Points on a hilly landscape, in no order, each with its height.
A climber steps from a point to whichever of its 4 nearest points has the largest rise for the distance, and stops where none of them is higher. Distance is the straight distance between rows; heights are no part of it.
k_582 h=65.1: [  5  -5 -29  -5  21  44  13 -33]
k_176 h=32.0: [-68   1  -6  32   7 -78  16   8]
k_32 h=34.0: [-54  -1 -34  10 -31 -41 -16   9]
k_144 h=33.1: [-47   1 -45   5 -45 -33 -19   5]
k_682 h=52.5: [  7  -4  14  41  41 -55  50  29]
k_246 h=40.6: [ 74  -6 -20   8 -12  -4  -1 -14]
k_92 h=35.2: [ 10 -23 -26  22  51   9  22  -4]
k_79 h=31.5: [-45 -19 -59  -3  -8 -38 -25  28]
k_636 h=29.5: [-22 -19 -77 -16  -1 -29 -23  42]
k_253 h=59.6: [ 28  16 -30 -23  -6  55   8 -44]
k_876 h=74.6: [  3 -12 -27  -3  27  43  15 -29]
k_823 h=15.8: [ 41 -11 -32   2  23  24  10 -25]
k_301 h=37.3: [ 17   8  63 -32 -26  52 -21  11]
k_824 h=65.4: [-47  -4  47  -6   3  38  17  -7]
k_224 h=34.2: [-42  13  -3  21 -38 -52   9   7]
k_432 h=57.5: [  5  -9  86  -7   2  24 -20   8]
k_674 h=27.2: [-16 -19 -69 -25  11 -37 -19  65]
k_907 h=33.8: [  8  21  42 -42 -31  64  -5  -3]
k_307 h=47.2: [ 35  -6  79 -13   9  29 -45  -3]
k_950 h=6.1: [-65 -28 -44   7  12 -57 -23  25]
k_7 h=2.3: [ 49 -15 -27  14  22   3  14 -11]
k_942 h=30.8: [ 52   2   8  18 -29 -30  15  11]
k_579 h=66.1: [-33  -2  58 -12  -2  43  11   0]
k_382 h=41.1: [ 49   2  64 -28  -6  43 -67  -4]
k_552 h=34.1: [ 38  20  50  -8  41  20 -68 -50]
k_945 h=37.1: [ 34  10   5  16 -56 -29  13  12]
k_763 h=38.6: [ -7 -31 -21  25  68  11  25  -1]
k_771 h=57.9: [ 37 -16  -5  28  30 -25  31  11]
k_134 h=57.0: [ -8  15   3 -24 -16  69  14 -25]
k_319 h=34.8: [ 17  21  50 -43 -36  69 -12   5]
k_280 h=49.7: [ 31  -9  77  -6  20  16 -44  -9]
k_967 h=62.7: [-11   0  65 -22 -10  42   0   8]
k_95 h=64.9: [-22  10  13  33  -7 -66  34  15]
k_348 h=3.6: [-77 -20 -32  17  16 -63 -21  16]
k_814 h=53.9: [-14  10  18  39  12 -69  45  20]
k_298 h=25.6: [ -9   2 -14 -11   7  62  13 -29]
k_243 h=27.8: [ 34 -17 -28  19  42   7  13 -11]
k_794 h=50.6: [ 20  22 -25 -28 -22  68   7 -48]
k_40 h=63.3: [ 26  -2  10  35  17 -44  32  22]
k_473 h=32.9: [-44 -10 -57  -2 -27 -31 -23  16]
k_784 h=35.9: [-58   4 -18  17 -26 -58  -1   4]
k_645 h=33.5: [-40   6 -13   9 -46 -40   2   6]
k_390 h=8.7: [-36 -29 -61 -14  24 -51 -16  52]
k_497 h=17.6: [-31 -29 -65 -18  20 -46 -19  54]
k_929 h=46.6: [ 63   8 -40  -8  -3  32  -2 -41]
k_331 h=24.0: [ 17  34  12 -47 -44  79   3 -16]
k_207 h=44.8: [ -4   6  55 -29 -19  59  -1   4]
k_151 h=50.7: [ 10 -21   2  42  61 -40  41  26]
k_847 h=68.9: [  0  11  12  31 -19 -54  31  18]
k_851 h=32.1: [-25  11   0  18 -52 -43   8   9]
k_57 h=39.9: [ 46   7  55 -11  26  25 -65 -33]
k_183 h=51.4: [ 20   9  14  23 -32 -43  21  15]
k_590 h=35.5: [-19   3 -11 -15  11  55  18 -28]
k_6 h=19.3: [ 57  -6  -7  20   0 -22  15   4]
k_131 h=22.3: [ 30  31 -28 -30 -29  73  11 -45]
k_737 h=33.9: [ 32  45  43  -8  42  31 -64 -62]
k_983 h=30.7: [-19  12 -13  11 -69 -28  -4   8]
k_961 h=33.0: [-65  -7 -43   7 -21 -47 -14   7]
k_848 h=37.2: [ 48  24  52 -11  29  30 -73 -49]
k_359 h=52.8: [ 37   1 -36  -4   1  42  12 -39]
k_78 h=39.5: [ 40   6  60 -40 -31  57 -38   7]
k_165 h=45.5: [-22  -6  -9  -3  15  50  19 -25]
k_716 h=54.7: [-52   6  22  44  21 -82  41  17]
k_655 h=34.9: [ 11  31   4 -38 -36  75  12 -25]
k_992 h=44.4: [-25 -22 -16   9  39  32  17 -21]
k_182 h=23.6: [-54 -26 -62  -1   9 -48 -27  38]
k_821 h=39.4: [ 67  -7 -16  17  -9 -12   6  -6]
k_742 h=43.6: [-58   5  -6  29 -15 -70  10   3]
k_196 h=10.6: [ -7  -4 -53 -40  26 -62  27  80]
k_731 h=71.9: [  1  17 -11 -23 -12  65  10 -34]
k_150 h=41.7: [-16   3  19  41  38 -71  54  29]
k_91 h=42.9: [ 43  -4  70 -22   1  35 -50  -6]
k_327 h=55.1: [ 20 -20   0  40  50 -35  45  21]
k_197 h=35.3: [  0  16  48 -32 -25  60  -2   7]

For each start below, name the point where the climber stops.
k_636 -> k_847
k_929 -> k_731
k_150 -> k_847
k_552 -> k_579
k_848 -> k_579
k_737 -> k_579
k_382 -> k_579
k_390 -> k_847
